Each row is a point on a landscape with many valleys, with its height.
From any point a ball rolls to the lowest of the 2 points nearest to it. It stops when none of these is lower. Distance is the straight distance between rows; heights are no part of it.
Gosep: [136 160 182 178 169 163 121  98 151 173 144  82 117 128 171 123 104 164
  84  83 155 127 143 137 176  84 128 117 147 142 151 129 113 163 140 129
 125  70 103 137 112 137  88  75 177 158 145 126]  (h 25.6)
konin: [174 186  96 159  44 130 119  85 139 125 123 168 187 131 143 169 138 103
 127 113 154 176 109 160  84 107 137 146 169  84 145 121 155 160 194 117
 102 122 107 135 158 107  91 175 162 143  75  60]  (h 29.0)
Fomu: [122 120 149  70 119 154 108 136  98  64 111 138  63 109 134 131 164 134
 139 118  94 112 120 133 124 137  69 123  60 182  97 168 132 133 106  95
 126 197 115 112 107 110 188 209 107 109 198 146]  (h 34.9)
fal: [115 101 131  98 116 125 134 119  95  85 118 118 112 116  91 104 147 102
 153 162 121 124 118  93 108 131 130 110 101 112 114  95 152 122 145 138
 150 152 155 132  96 126 150 135 123  97 121 116]  (h 24.6)
Legup: [ 90 140  90 109 104  88 194 152 131 147 172 147 197 135 108 170 149 122
 141 195 120 140 112 152 130 127 153 143 139  86 157  64 138  90 133 151
 135  58 111 134 186 185  79 134 103 108  96  99]  (h 38.5)
tegi: [149 113 191 177 154 142 115 118 135 141 121  60 106  98 148 104  96 122
 114 109 113 136 145 102 173 102 144 119 175 148 102 107  99  94 157 124
 142 127 116 156 110 124 126  73 183 173 131 105]  (h 52.4)
bezi: [102 147  95  41  97 160 171 136 105 117 159 164  92 148 122 200 179 132
 140 153 137 100  88 123 130 114  98 147  88  78 153 111 137 134  92 111
 142 104 106 142 128 146 140 183 116 103 217  83]  (h 27.8)
turi: [106 156 161  71 102 199 166 102 116 117 106 164  79 116 154 125 179 157
 128 123 136 114 109  76 155  77 120 109  79 124 136 156 152 145 157 149
 130 124 149 123  70 119 176 146 183  88 176 112]  (h 18.4)
desub: [108  90  80 132 145  75 132 185 144 170 115 162 143 155  95 120 126 116
 174 144  64 114  95 173 124 182 138 132 169 116 110 144  76  75  93 146
 116 123 102 166 206 156 129 139  74 153 123 154]  (h 62.9)
mut: [165 137 165 173 156 110  82 142 135 104 115  94  99 113 153 126  90 155
  79  80 133 137 158 157 119 140  93 114 116 195 117 162 113 146 102  93
 124 170 108 128 130  97 130 118 125 154 140 144]  (h 44.9)
Buvug: [118  73 169 124 168 128 129 156 114 106 116  95  88 100 132 105 115 117
 135 148 112 104 152  90 170 130 115 127 136 174  86 117 116  64 131 118
 153 171 151 137 122 122 159  90 131 127 138 161]  (h 49.9)
zogav: [129 103  81 139 155 106 135 138 148 156 158 121 166 150 125 144 111 121
 124 149 130 112 150 143 127 149 142 126 141 124 127 121 133 128  89 132
 130 105 127 107 143 132 110 100  83 146  99 150]  (h 38.4)
bupu: [106 116 156  78 136 148 143 125  89  78 127 125  73 121  76 102 175 100
 142 163 113 107 105  91 114 136 114 130  70  98 137  93 143 124 135 124
 146 128 164 138  93 164 167 168 128  78 185 113]  (h 28.8)
guga: [139 155  97 173  98 116 123  76 137 150 168  98 196 127 126 120  99 106
 138 152 160 167 145 143 115  86 174 130 171  66 153  89 163 173 181 181
  98  77 169  82 113 164  80 110 136 122  30 137]  (h 59.3)
fara: [134 158  75 150  82  99 122 135 123 115 148 157 172 140 113 152 136 122
 128 127 140 143 105 157  77 136 122 131 136 107 141 109 163 162 132 118
 121 103 113 132 159 122 109 159 116 128  97  91]  (h 37.1)
bubeb: [101  82 141 112 227 164 120 169 107 137 159  92  75 127 143 131 123 119
 117 159 104  67 158  92 179 134 115 147 114 158 156 111  93  93  63 112
 158 110 149 121 115 154 137  89 112 132 177 149]  (h 47.5)
nug: [ 95  70 146  96 193 159 139 147 116 123 138  98  93 112 144 128 132 123
 127 160 121  76 164  76 181 115 119 138 121 155 123 111 123  88  99 127
 155 141 165 125 114 131 143  81 130 116 148 165]  (h 48.6)
lapa: [146 104  18 132  89  94 111 137 145 141 134 164 152 151 119 182 138 115
 156 131 127 112 103 149  79 148 113 145 169  83 103 148 129 149  89 131
 100 188 129 128 181  91 172 159 116 147  97 141]  (h 36.7)
pipor: [142 129 165 140  92  96 132 123  97 109  95 124 125 108  93 104 134 111
 148 150 101 156 106 121 115 153 152 101 150 126 104 107 125 101 175 120
 149 140 108 156 123 117 132 135 145 138 109  61]  (h 13.7)
bov: [105 126 144  73 135 131 129 148 116 103 118 157 100 120 118 147 164 141
 132 128 103 116 124 174 135 167  88 111  57 172 125 168 121 128  81  98
 138 135  91 144 143 124 113 190  75 118 184 136]  (h 31.3)
zemu: [146 182 156 184 103 123 131  85 119 135 149 116 179 110 127  99 121 125
 110 130 173 164 141 134 124  97 154 133 153  92 162 104 175 163 197 163
 113  64 155 111 120 148  77 113 167 115  71 112]  (h 58.4)
gelab: [105 134 131 127 171 153 132 122 119 111 150 121 130 137 132 143 117 168
  78 163 173 127 157 108 129 114 128 113  46 149 194 103 200 195 118 127
 128  65 144  91  85 159  85  98 113 116 142 112]  (h 41.5)
ker: [158 171 108 139  45 120 123  85 105 115 136 140 166 114 126 150 130 103
 146 147 142 165 108 125  82  96 154 131 169  60 138  89 165 158 199 144
 127 135 135 124 119 121 117 157 167 117  68  62]  (h 32.3)
monef: [154  91  70 174 176  95 105 125 147 130 175  64 156 141 133 136  84 122
  97 133 165 107 185 111 120 143 108 146 143 134 111  95 154 153  90 130
 126 161 155  79 134 114 136  70 100 152  86 186]  (h 52.5)
retad: [104 119 136 118 201 161 129 127 131 119 152 112 103 137 158 143 117 184
  73 146 166  90 168 111 146 123 107 124  54 168 182 127 174 186  80 125
 133  91 154  87  99 147 112  92 113 106 153 157]  (h 43.4)
rusem: [133  95 116 109  87 116 132 115 115  99 105 119 115 111 119 120 129  99
 184 141 107 128 106  86 120 112 142 121 178 110  67 128 107 100 145 143
 129 208 154 122 108 108 194 128 159 117 103 121]  (h 14.1)
Rof: [101 110 108  68 112 122 137 165 122 127 125 176 107 131 111 155 173 122
 167 138  93 105  89 178 126 170  89 130 104 136 103 156 103 104  85 107
 132 138  86 166 182 136 136 198  79 138 187 136]  (h 28.1)
Nazom: [131 139 121  91  92 133 108 134 124  94 100 167 105 116 133 140 156 134
 144 100 109 134 116 155  98 149 100 117  79 169 106 187 130 144 104  93
 121 186  97 132 126  81 145 197 107 126 156 129]  (h 31.4)
meru: [121  78 115 130 142  84 129 180 125 142 111 128 116 134 103 121 117  97
 171 146  75 114 116 147 152 161 128 135 168 138  86 134  77  56 105 124
 137 159 104 156 179 142 139 119  95 140 131 137]  (h 63.5)
Sezo: [131 161 204 144 143 177 148 105 122 161 108 122 102 105 167 125 137 161
 102 111 138 132 119 110 185  81 147 100 127 134 147 135 112 134 160 138
 136  77 110 154  94 135 101  86 192 135 148  94]  (h 21.0)
mubi: [117  92 115  85  91  95 139 135  90  68 123 109 108 112  88 115 140  91
 187 170 103 124  98  88 114 136 124 140 146 102  78  82 121  83 147 132
 148 205 154 129 128 136 191 153 143  92 127 107]  (h 19.6)
bikal: [133 130 162 129  81  90 150 101 101 121  95 110 156  90  95  98 125 104
 171 187  98 169 112 110 116 139 192  99 166  92 104  87 117  98 199 156
 150 151 136 148 115 131 122 138 154 115  64  80]  (h 19.3)
Bikuf: [ 93 105 137  80 109 163 172  99 144 150  96 183 143 126 120 127 156 121
 183 139 115 133 109 117 143 123 172 103 148 101 115 176 112 102 139 172
 119 129 138 147 110 119 116 130 113 113 113 151]  (h 35.2)
selum: [163 182 172 183 105 138 108  80  94 127 135 106 137 114 125 110 118 135
  91 129 149 164 127 121 108 103 147 111 134  99 151  96 178 177 195 134
 123  76 133 129  92 135 105 119 177 138 101  68]  (h 57.4)
muta: [153 120 124 159  82 101 115 103 130 114  80 136 134 105 105  89 122  99
 176 117 105 153  97 110 102 133 161 117 184  96  88 154 100 118 169 157
 103 198 144 136 121 104 166 136 164 128  78 123]  (h 6.1)
zeri: [178 123 166 189 116 118 105  89 151 108  99  87 139 102 130 107 111 111
 106 105 141 162 151 114 121 128 132 106 147 145  98 128 130 141 185 117
 114 174 131 139 108  88 124 102 164 164  88 117]  (h 54.5)
poz: [122 111  99  89  99 105 130 161 105 101 134 148  91 139  96 149 152 106
 161 146  93 109  80 148 113 154  96 134 132 119 109 116 112 105 101  99
 142 139  99 152 157 138 164 179 108 128 177  95]  (h 25.3)
fufe: [128 108 140 117 124 114 108 194 103 138 121 128  89 128 135 129 121  98
 186 119  95 105  88 128 166 127 107 155 192 138  72 149  57  46  96 114
 132 176 104 152 164 155 176 118 139 149 167 111]  (h 64.1)
sen: [132 168 152 139 132 142 112 130 148 158 122 156 150 140 160 138 130 165
  98  72 157 132 124 170 131 129 118 127 132 153 133 185 106 148 107 114
 108 120  96 138 158 120  90 125 124 142 135 143]  (h 40.6)
dasez: [111 122 150  68 127 156 128 131  97  67 123 136  70 120 106 114 172 121
 128 133 114  99 112 106 112 131  87 127  49 140 131 130 148 143 116 107
 137 159 145 122  98 137 176 189 112  85 204 125]  (h 32.1)
les: [133 209 122 146 108 107  79 182 122 132 150 150 128 144 155 130 137 175
  91  51 152 115  94 179  92 134  61 155 133 153 137 154 109 147  92 108
 117 136 100 142 192 142 133 160 120 111 158 132]  (h 41.4)
labif: [ 97 108 175 138 229 103 138 184 143 122 151  90 106 134 122  85  91 148
  85 145 142 106 187 126 162 172 107 157  79 202 163 103 121  89 100 126
 158  97 143 118 143 174 113  95  73 106 160 192]  (h 47.2)
tubet: [129  98 113 177 182 118 131  91 162 149 174  42 165 136 138 102  71 119
 106 139 150 129 192  99 150 104 153 130 150 123 138  65 159 152 149 167
 124  96 174  89  95 148 108  45 141 150  80 178]  (h 54.4)
fite: [132 107 105  77 111 126 121 155  96  90 142 133 107 134 131 192 150 123
 126 152 118 102 116 135 127 140  75 139 109 152  99 115 141 115  83  74
 150 173  92 134 158 116 144 161 105 144 173  97]  (h 21.5)
mib: [150 152 136 151  98 111  97 154 122 108 119 134 116 127 142 118 117 138
 121  66 142 121 105 135 117 118  86 149 171 142  86 172 101 114 125 110
 117 189 117 135 163 115 175 130 155 131 145 134]  (h 19.7)
pugoz: [128 114 151 126 150 139 124 146 157 188 107 155 149 140 153 136 128 144
 128  97 117 119 133 158 161 146 138 125 155 149 108 181  79  92 100 129
 117 133  89 152 170 119  89  97 103 166 129 154]  (h 38.2)
kab: [129  89 138 100 139 190 130  93 132 139 102 133  86 114 167 135 140 123
 151 120 111 107 125  80 158  84 141 105 144 145  93 161 102 125 120 134
 127 151 152 121  67 100 185  98 171 137 137 147]  (h 28.2)
dotev: [112 119 154  87 139 205 147  98 130 137 111 149  79 117 185 148 154 159
 121 113 139  96 126  86 176  69 119 110 106 147 118 166 130 149 125 134
 126 140 148 119  81 105 171 107 179 113 160 142]  (h 24.2)
doko: [106 142 143  85 117 197 185  97 123 170 117 159 107 116 170 160 152 139
 155 138 133 131 102  88 188  59 169 112 156  73 142 150 112 117 146 167
 127  94 145 140  85 138 124 105 179  97 139 105]  (h 5.4)
ruge: [134 155 102 132  61 105 127 119 103  91 132 145 163 118 104 123 142 104
 145 138 139 147 109 127  76 132 131 129 136 100 134  94 171 145 168 129
 132 142 133 130 135 111 118 162 142 108  85  79]  (h 34.8)
zefav: [148 120  77 173 106  84 130  87 150 154 143  96 193 132 107 125  88  99
 151 154 118 159 140 147 101 110 186 119 188  71 131  88 124 156 153 165
 107 109 148 106 123 146  99 112 121 140  36 132]  (h 60.1)
funo: [105  93 185 139 211 108 129 181 117  99 131  79  73 125  99  62  99 119
 106 146 130 116 160 108 158 159 109 161  99 171 139  86 106  59 129 124
 162 126 180 140 137 174 149  94 104  88 162 187]  (h 45.8)
figap: [122 141  68  60  67 155 143 123 114 131 147 185 116 157 132 206 161 137
 146 126 143 110  94 142 101 113 110 143 113  91 130 143 143 144 100 107
 135 132 103 133 130  97 155 191 115 129 168  98]  (h 31.2)
zosal: [108 180 162 125 110 162 107 121 132 108 107 161 133 102 137  85 150 161
 105  77 153 138 136 136 100 117 117 118  67 158 166 181 171 180 144 131
 120 112 150 123 103 101 113 168 144  85 132 128]  (h 36.0)
sumor: [ 81 121 146  98 175 145 184 153 117 124 148 124 132 129 122 143 154 149
 102 179 150 107 139  96 176 120 117 131  69 122 179 106 152 121 103 130
 144  78 132 125 125 166  77  95 114  87 166 118]  (h 31.9)
Bis: [131 103 147 139 162 109 121 160 113 106 158  81 131 129 133 146 106 130
  87 149 136 117 154 115 143 137 106 138 119 164 121  83 145 100 110  88
 158 134 105 126 149 133 107  83 107 149 139 114]  (h 28.4)
tanu: [152 172 184 161  97 117 110 134 112 102 119 121 126 108 138 104 123 143
  99  81 155 142 116 127 121 114 102 135 152 143 112 134 131 118 164 111
 133 150 114 150 146 121 134 122 171 126 136  98]  (h 13.6)
Vofe: [143 136 102  96  77 147 113 119 142 126 100 183 126 136 150 160 150 129
 150  89 126 134 103 141 107 127 108 133 136 137  91 199 112 132 114 108
 101 199 102 125 140  77 161 170 132 146 142 134]  (h 27.5)
Soz: [134 104  47 167 149  55 122 170 145 141 159 121 161 156  98 133 111 118
 130 150 107 112 129 158 103 177 117 143 157 124 117 108 123 116  84 127
 123 129 126 115 191 143 144 120  83 146  92 163]  (h 40.2)
Mamu: [131 117 163 186 173 145 125  84 145 134 145  56 139 116 143  98  89 145
  76 140 165 144 190  93 160  99 142 114 123 147 159  62 184 161 179 151
 128  84 149 119  86 144  94  48 171 159 104 145]  (h 55.5)
bisu: [146 147 165 143 117 111 115 140 109 120 111 125 111 122 118 115 122 127
 120 115 119 133 109 139 125 134 127 110 140 142 118 130 114 119 136 109
 144 118 101 152 128 128 122 121 138 136 138  90]  (h 6.8)
nuf: [122 130  58 149 106  70 144 120 133 150 158 122 177 141  94 121 104 111
 163 172 102 144 110 156  83 129 181 125 175  68 152  85 119 139 126 166
 115  76 143 114 142 165 113 129 105 120  59 124]  (h 60.8)
farof: [ 89 152 116  92  91 113 195 146 114 119 149 167 166 123  92 154 168 124
 144 173 139 138 101 144 129 133 133 138 108  84 162  96 151 106 140 144
 137  71 118 157 161 167  77 160 112  89 135  90]  (h 36.6)
Zesi: [189 135 118 215 118  86  86 107 154 115 100  93 137 116 105 104  97 108
 113  89 131 159 141 137  92 143 127 113 148 128 108 145 129 170 155 116
 103 164 125 123 119  84 124 122 146 163  85 121]  (h 55.4)
nav: [104 181 112 103  56 166 121 101 129 136  88 210 148 109 112  92 170 121
 182  90 130 167  93 137  67 124 156 131 115  83 171 191 161 156 162 154
  99 106 130 136 113  90 117 210 134 102 119 114]  (h 27.6)
Lato: [139 132 113 120 176 114  80 185 102 133 145 129  57 160 117 121 121 127
 127 113  92  89  98 175 113 160  85 137 117 141 141 150  67 130  46 101
 136 114 121 125 138 162 170 154  81 121 188 151]  (h 44.5)
Tena: [107 167 147 130 139 157 135 117 126 120 132 152 134 120 130 106 138 166
  94 113 170 125 140 131 122 115 124 115  67 140 180 152 182 190 131 140
 115  70 155 109  96 134  89 133 129  90 128 131]  (h 38.9)
fino: [ 91  92  58 108 123  93 140 155 149 168 123 176 176 154 101 128 139 125
 181 149  89 119  96 162 111 166 150 149 186  84 111 143 101  86  94 179
  94 151 140 158 222 155 135 145  91 131  98 180]  (h 62.3)
karol: [135 107 127 157 179 107 125 149 172 183 127 126 161 144 135 121  97 141
 111 107 119 120 166 159 148 163 139 128 142 163 124 163 103 121  91 135
 123 105 101 120 156 128  88  97  78 171 117 169]  (h 36.2)
lini: [130 127 136 124 183 138 107 160 110 140 144 112  75 149 123 125 116 128
 115 126 107  87 119 128 133 133 115 122 124 138 149 127  89 127  69 108
 147  85 130 126 107 158 143 106 110 125 174 133]  (h 46.0)
mit: [128 173  82 142  98 100 108 159 121 118 144 165 139 143 116 136 142 142
 118  97 126 124  91 172  69 146  97 139 132 124 144 139 139 153 101 107
 120 106 110 137 175 125 128 174 109 122 133 112]  (h 39.0)
kekop: [148 105 152 189 171 131 131  83 213 172 135  84 186 136 149 116  87 135
  91  98 164 148 208 142 166 128 148 127 146 159 136 140 133 166 152 142
 101  97 118 113 120 114  63  82 116 183  93 170]  (h 31.6)
Lut: [103  96 143 101 146 153 148 118 128 146 108 140 108 119 125 105 130 115
 168 131 102 107 116  97 156 106 158 108 160 115 108 153  95  96 125 163
 131 119 160 143  97 136 154  98 136 107 130 157]  (h 32.2)
zifa: [130 162 147  87  76 212 151  64 166 156  83 214 141 137 185 164 161 136
 145  93 161 172 103 116 143  88 165 124 129 108 128 204 114 144 187 140
  85 139 120 119  94  87 119 151 172 128 120 121]  (h 40.7)
pum: [124 112 171 103 127 123  98 211  91 103 131 117  52 124 127 111 132  98
 178 122 107  99  82 137 165 133  68 170 152 149  81 129  57  47 108  96
 143 168 111 146 147 187 202 154 137 123 203 108]  (h 64.6)
Leba: [119  84  88 150 204 126 124 123 143 147 195  56 153 143 146 127  79 127
 101 154 152  93 192  88 150 124 135 148 140 129 136  68 157 134  96 144
 141 120 169  74 114 140 126  42 114 141  96 187]  (h 53.5)
gipok: [147 144 186 177 142 153 114  77 111 123 121  82 124 105 140 100 111 144
  74 139 154 158 160  92 135 101 144 101 114 129 146  75 183 168 195 145
 130  90 150 134  80 135 111  84 185 148 102  98]  (h 56.4)
Pap: [160 120 206 182 123 136 132  80 147 137 106  73 147  94 142 108 116 115
 105 123 131 169 155 109 163 108 156 105 165 139 107 106 118 109 202 124
 129 128 111 155 111 112 101  85 183 173 100  98]  (h 53.4)
rilir: [154 171 113 120  66 167 143  88 131 149 132 177 156 143 159 202 138 121
 121 117 172 169 110 152 128  91 149 126 141  85 145 128 150 163 168 105
 110  94  95 129 123 102  84 156 145 141 104  64]  (h 25.1)
zavig: [127 107 141 142 194 160 122 109 156 150 146 100 128 128 173 138  98 171
  77 118 173  99 187 123 162 120 122 121 103 172 146 138 153 176  95 125
 130 116 145 100 107 112 104  75 127 145 126 176]  (h 45.3)
zek: [ 86  83 110 123 158  62 164 179 139 151 156  92 173 142  99 104 112 100
 137 171  95 116 147 132 154 162 153 164 148 123 126  67 104  40 113 147
 154 116 144 124 185 171 116  88  91 101  92 170]  (h 41.6)
dinod: [154  54  80 161 188  70 112 180 130 120 117  84 127 130 106 141  93 103
 136 171 101 107 180 126 136 185 104 131 121 170  94 104 123  92  85 107
 143 189 113 111 155 105 134 112  60 167 103 166]  (h 50.3)
tinar: [152 176 137 130  94 176  92  88 149 143  98 167 118 134 172 115 138 151
 108  51 142 147 116 143 101  91 133 123 110 136 133 209 124 178 140 117
  92 144 130 113  95  73 147 154 170 127 133 138]  (h 41.3)
Ses: [147 108 114 166 186 116 126 111 208 197 138 115 191 151 151 132  92 150
  96 109 155 137 205 165 153 163 148 128 122 174 136 162 130 164  99 131
 102  97 109  87 135 118  75  99  75 193  96 173]  (h 34.0)
tudak: [131 150 161 124  78 137 127 107 115 116  76 162 107 102 106  67 155 117
 176 109  94 155  86  99 100 141 155 106 145 120  99 176 114 117 179 151
 119 161 136 136  95 101 183 170 163 119 126 109]  (h 15.5)
lote: [ 89 129 149  88 128 131 188 146 112 115 133 143 132 119  93 132 167 119
 135 175 129 124 118 118 152 132 131 121  86 109 156 105 144 105 128 133
 147  81 124 147 133 162  83 134 108  90 155 101]  (h 34.4)
Zav: [131 181 108  75  54 178 177  86 123 151 125 198 138 144 164 209 151 136
 154 120 165 156  91 133 143  73 158 139 162  52 142 143 131 126 173 143
 121 107 105 139 119 122 111 165 163 115 132  74]  (h 20.0)
batir: [162 125 130 154 133 142  99  93 130 126  96 121 117 129 126 120 113 129
 111 116 132 150 143 134 100 125 143  76  92 150 134 140 151 190 134 117
 122 119 136 119  64  87 112 128 124 156 107 116]  (h 50.0)
lod: [131 109 135 165 143  77 138 150 120 115 148  74 159 128 102 113  91 113
  98 152 128 139 157 121 133 148 136 135 137 148 122  59 141  89 146 113
 153 122 113 131 153 145  99  77 117 137 101 120]  (h 30.0)
Pivo: [ 94 182 139 118  92 161 135 114 125 132 102 194 161  96 116  77 166 134
 152 102 158 152 120 131 103 121 147 125  93 109 174 181 180 160 164 166
 109  83 155 132 112 112  85 175 133  81 108 125]  (h 32.0)
tosap: [111 182 133  54  71 162 150 132 101  86 136 170  95 132 130 161 182 150
 118 113 136 113  96 127 114 110  86 139  61 117 143 136 159 153 131  99
 140 134  99 133 116 121 139 204 136  96 213  77]  (h 23.4)
pobo: [127 112  57 162 141  49 109 189 124 112 147 136 112 155  74 105 119 107
 151 141  89 112  86 165  86 184 100 150 152 114 123 107 104 116  92 123
 124 133 141 139 200 159 165 154  94 109 123 146]  (h 41.7)
pipa: [138  67  83 148 209  76 126 183 143 144 152  87 139 147 114 130  90 115
 117 172  94 105 190 130 138 198 115 144 112 178 126  91 129  91  70 113
 155 127 111  93 157 137 118 101  39 170 121 165]  (h 49.4)
gat: [146 103 143 137 183 167  95  90 152 148 105 108  95 126 179 134 102 159
  94 103 131 112 172 128 150 109 127  92  99 185 136 159 123 180  94 116
 126 126 147 112  75  90 131  97 141 158 130 172]  (h 46.9)
Nono: [109 110 125  92 141 127 128 151  97  83 149 120 125 136 115 173 145 129
 104 169 131 110 139 113 131 139  94 133  82 149 125  88 163 120  98  85
 156 141 111 126 146 136 112 126  99 120 159 100]  (h 25.2)
Gub: [163 102 157 162 177 130  79 133 129 112 141  63  98 113 178 161  80 154
  68 109 142 118 180 131 150 122  91 131 127 194 113 125 125 137  90  84
 138 179 105 122 129 101 125  89 127 178 150 147]  (h 46.4)
buvef: [139  87 176 141 134 143 126 115 119 109 109  83 105  95 144 119 115 111
 132 142 118 130 146  77 158 105 140 110 155 153  82 103 122  90 157 125
 148 172 148 140  98 112 162  80 175 150 115 113]  (h 51.2)
vos: [109 190 136  56  59 193 160 108 118 123 111 199  90 133 141 130 182 151
 155  91 128 121  87 107 119  93 128 136  93  98 138 189 132 139 157 149
 119 131 119 125  80 108 172 199 162  93 194 112]  (h 9.3)
zag: [ 95 103 137 106 193 138 131 151 105  82 155  99 119 146 111 152 141 142
  83 192 144 107 153  85 134 142 106 140  42 151 174  72 174 129  97 101
 154 111 135 111 118 177 101  98  96 106 178 129]  (h 28.7)
Zibev: [104  85 121 127 226  81 152 186 150 140 168  97 139 157 103 102 106 116
 108 172 111 103 191 124 152 196 119 159  88 174 151  78 127  81  83 122
 157  86 134  87 153 179 112 101  45 134 138 181]  (h 48.5)
pilag: [155  81  83 169 156  84 109 142 131 108 122  83 142 132 106 137  94 102
 126 150 134 119 165 116 110 154 110 120 128 148  94 103 138 133 110 117
 134 187 136 106 130  92 130  94  90 154  87 156]  (h 51.4)
Dazov: [101 105  65 106 102  93 155 121 135 155 140 150 168 141  99 133 122 115
 182 162  97 128  99 144 101 125 179 131 191  58 137 115  97 108 109 174
 114 112 154 142 166 160 125 132 105 106  79 151]  (h 61.5)
Fudi: [154 137  73 175 143  70  79 191 116 138 129 137  86 158 101 118 112 131
 134 100  88 109  78 185  92 171  93 135 156 129 122 145  75 134  73 109
 115 126 105 139 175 153 173 149  94 141 151 138]  (h 43.0)
Los: [ 97  75 139 130 202  91 139 156 115  97 138  66 114 148  77  71 106  91
 126 179 115 116 160  90 145 170 139 160  97 139 148  41 118  57 130 137
 168 129 199 114 125 177 142  86 100  83 125 183]  (h 44.3)
ren: [151 138 168 192 176 136 120  94 176 175 122  83 142 134 145 109  85 145
  92  84 134 149 168 153 162 123 149 107 143 161 139 145 111 163 138 129
 115  71 101 130 105 126  73  88 135 185 125 146]  (h 28.9)
pori: [135 130 140 179 113  65 136 116 118 114 144  64 190 114  98  87  91 110
 115 160 138 165 149 121 120 134 167 132 151 110 131  49 148 103 190 154
 138 124 150 120 138 149  97  89 147 117  53 131]  (h 26.9)
movu: [105 189 127  71  64 156 139 131 112 104 115 190  95 121 104 101 181 133
 157  88 114 120  78 132  88 127 111 142  85  97 148 168 137 140 140 131
 126 125 111 138 119 121 164 231 136  89 198 102]  (h 17.2)
Nibot: [ 99 166 141  96  59 155 144 104 120 115  85 195 122 100  96  65 172 118
 202 103  95 148  77 108  84 142 158 126 134  87 126 180 128 123 174 172
 115 146 134 139 109 113 165 205 149  93 137 119]  (h 21.6)
doro: [ 99  84 111 122 169  82 149 149 119 114 161  65 156 146  90 100 100  95
 128 191 109 121 154 100 138 147 154 149 115 113 144  33 128  73 122 146
 159 115 172 108 126 172 126  74 107  95  93 157]  (h 43.1)
Taz: [155 171 154 170 142 100  64 183 119 117 145 106  92 131 156 125  99 172
  79  62 142 119 121 178 115 141  62 145 131 174 124 149  93 141  86  95
 128 155 100 139 169 143 146 133 117 129 162 142]  (h 43.3)
Giva: [171 109 136 151 148 161  92  74 166 144 101 109 129 130 167 150 112 131
  95 100 146 143 163 137 137 114 129  98 112 162 116 163 122 181 124 102
 109 147 125 115  86  69 110 107 141 169 114 145]  (h 48.4)
gilun: [168 121 108 121 103 130  90 140 132 134 118 138 114 139 162 168 127 135
 127  87 135 113 116 141 129 119  94 144 163 137  80 187  94 126  87  93
 108 202 105 121 151  91 174 135 145 157 148 140]  (h 23.7)
sife: [153 194 152 183 126 127  73 122 149 138 112 135 137 125 148  86 107 166
  89  35 146 152 126 172  92 128 114 126 127 152 149 193 120 181 123 120
  99 117 119 130 137 109 102 143 142 133 126 149]  (h 41.0)
gik: [ 88 105  83 122 137  61 172 183 139 143 165 124 185 149  92 142 142 113
 140 186  89 124 121 160 130 167 139 152 137 120 136  60 121  66 114 133
 144  87 110 138 206 176 107 127  85 122 107 122]  (h 40.1)
vid: [162 155 131  96  75 200 113  62 174 150  83 194 127 150 190 162 153 131
 130  67 148 168 101 127 121  98 146 132 121 126 107 218  93 152 160 110
  75 174 106 110  97  62 150 160 176 151 134 131]  (h 43.2)
zime: [112 131 132  83  77 184 161  74 156 148  84 205 160 125 149 145 161 121
 179 116 140 158 104 115 128 108 173 114 148  98 117 192 119 121 167 161
  97 149 131 135 107 101 119 145 141 119 104 136]  (h 38.0)
lezo: [143 137 152 129 124 201 140  66 136 172 110 139 101 125 173 142 133 132
 129 114 134 141 117 107 168  57 166  99 153  95 129 142 113 156 160 147
 115  88 137 135  63 115 128 102 196 143 117 105]  (h 14.4)
piri: [105 159 113  63  89 175 191 112 113 149 137 183 119 132 140 173 158 141
 156 142 150 124  93 109 154  74 147 128 140  52 156 142 131 133 134 162
 127  89 139 137  98 144 125 142 153  80 153 100]  (h 13.4)
leza: [148 192 163 161 112 149  81 110 126 123 105 141 117 111 146  77 130 157
  92  52 139 144 125 144  89 112 123 115 106 146 148 182 145 185 147 121
 115 120 136 126 103  94 133 154 163 113 130 122]  (h 38.7)
gemum: [137 145 153 151 101  88 146 113  99 123 138  88 173 109 103 117 108 113
 123 177 118 161 128 120 128 117 175 120 162  90 130  52 138 102 184 146
 151 100 127 139 135 160  95 102 156 121  75  84]  (h 24.0)
bubul: [141  94  18  84  70 128 130 119 130 139 146 174 136 154 130 220 151 119
 162 149 138 121 103 147  84 140 113 133 137  87 117 130 140 153  87 113
 121 165 109 136 151  72 165 187  95 159 123 111]  (h 34.3)

For each start below, name the point where the ball stops.
buvef | doko
lod | bisu
vid | vos
dasez | muta
desub | fite
bubul | vos
Fomu | bisu
les | doko
Zesi | zosal
monef | fite
Giva | zosal

For each start below, name every point that the ball comes to, in order.
mut | Taz, les, mit, fara, ruge, ker, konin, rilir, Zav, piri, doko
meru | desub, fino, Dazov, nuf, zefav, guga, zemu, selum, gipok, Mamu, tubet, Leba, monef, pilag, dinod, pipa, Zibev, labif, funo, Los, doro, zek, gik, Legup, farof, lote, sumor, zag, Nono, fite
pobo | Soz, zogav, karol, Ses, kekop, ren, Gosep, Sezo, lezo, doko
tegi | buvef, Buvug, nug, bubeb, lini, Lato, Fudi, pobo, Soz, zogav, karol, Ses, kekop, ren, Gosep, Sezo, lezo, doko
